Points, in no order, along strands that fork, close into loops and pass close to each other.
(in the rows, 128 means zero)
Two points are linked if the straight distance between their rows is under 41.9. Some points are linked to none.
vivug: [117  71  88 134 138 122 109 123]
vimez: [ 71 155 120 166 137 109 128  24]
dogeg: [118  94  97 134 165 148 137 130]
vaguv: [170 177 148 129  81 109 122 173]
nid: [141 151 123 103 124  67 105 126]
Fef: [158  99  92 166  80 134 101 172]
koze: [119 100 114 118 126 102 104 118]
ramip: [137 127 162 131  89 157 138 171]
Mag: [135 157 131  94 115  58  91 106]
tuva: [178 148 127 157 112 178 146 160]
Keku: [ 96  55 141 120 112 143 110 131]
Vafav: [107  71 108 132 153 159 132 130]
Beze: [150 185 170 115 131 139 159 162]
sak: [ 86  91 158 103 146 155 136  99]
pumu: [ 66 127 141 132 131 139 124  34]
fanip: [151 138 122 152 152 170 156 157]
bov: [156 150 101 139 134 104 120 157]
zemeb: [148 186 153  94 132  79 131 140]
nare: [122 154 136 107 189 157 175 123]
zuvat: [110 104 120 111 128 105 102  88]
pebi: [146 113 114 136  76  83  89 167]
Futem: [108 147 129 103 174 134 162  76]
Gakog: [117  79 139 137 104 157 126 159]
Lolol: [171 162 118 135  82  76 100 174]
lof: [163 164 122 122  97  61  98 164]
vuzed: [176 133 112 168 116 182 143 156]
Mopoz: [139 129 106 126 138 101 118 141]
bili: [ 91 155  95 168 143  95 128  24]
vilin: [131  78  93 156 123 143 116 157]
kodep: [168 182 154 135 124 145 150 166]
Nodu: [102 157 169  85 161 132 156  84]
bune: [110 128 138 108 180 162 167 120]
nisa: [114 121 127 109 160 131 141 107]
ruv: [130 165 179 101 136 128 155 152]
ziki: [113 100 134 129 160 176 156 141]
Lifi: [148 142 161 130  67 144 127 174]
doz: [118 171 123 111 127  70 105  54]
kuz: [117  85 106 127 133 120 112 129]
sefe: [129 112 100 136 165 147 143 141]
Zefo: [122 148 166  92 129 105 127 126]
Madil: [ 97  97  89 135 124 103  88  53]
sime: [113 118 169 111 125 147 143 149]
remor: [103 163 150  95 173 134 168  64]
mep: [ 84 126 136 122 124 121 109  47]
Lesu: [162 167 160 126  67 129 124 176]
Tavu: [105 159 101 143 141  89 125  33]
bav: [109 169 106 136 131  78 110  38]
gisil: [142 116 127 156 137 188 155 159]
pote: [151 107 102 152  76 109  97 172]
bop: [128 166 127 102 118  57  94  77]
feza: [152  84  92 169  84 150 106 171]
turat: [169 109 102 175 109 185 133 158]
Zaso: [ 98 135 131 115 120  99  98  58]
vilob: [162 144 104 148 124 118 121 165]
tanoz: [158 164 114 112 113  53  97 145]
taled: [ 90 108 170  95 139 144 134  92]
bavi: [ 91  61 127 117 133 146 114 106]
ridul: [140 110 107 135 118 103 109 156]
Geb: [139 153 131 122 160 141 152 149]
pomo: [141  82 110 163  87 168 117 170]
gamo: [160 129 103 157 128 142 129 164]
Vefe: [181 171 143 148 114 166 151 160]
mafa: [102  97 133 111 153 144 136 110]
sedog: [120 139 165 101 134 128 141 140]
takar: [102 135 169  90 151 136 145  98]
bap: [110 132 129 104 129  93 103  74]
kuduk: [108 114 143 116 169 170 163 133]
Zon: [114  51  96 151 127 159 116 149]
goko: [120  98 129 144 153 187 156 152]
basop: [100  57 147 127 101 149 115 147]
Kugum: [134  96 131 151  88 164 126 171]
Rufi: [153 179 141 108 127  84 125 153]
luvas: [107  52 105 146 143 166 131 142]
vil: [117 139 109 110 174 127 152  91]
nuli: [133 177 167  87 138  94 135 125]
Zive: [150 148 120 141 156 153 150 156]
seba: [136  97 112 144 114 128 116 161]
Vukun: [125 124 169 122 111 155 146 161]
gebeb: [132 163 138 117 180 152 170 141]
pubab: [161 174 139 124 111  97 125 166]
fotig: [161 139 119 138  65  80  93 175]
Giva: [ 68 143 131 150 136 125 129  27]
kodoz: [146 120  91 152 149 139 132 154]

A piece is two or more points that can be reached from each other along the links. Count, over all rows, the pieces, the separate loops (a circle has one, a figure eight two, a Y none), the forks (points with three links) and the tips (points with one).
pieces: 5
loops: 4
forks: 1
tips: 3

How many points has the smallest loop of links through each point below? Write - if it is on no loop.
gisil: 10
vil: 9
ridul: 13
zemeb: 12
pebi: -
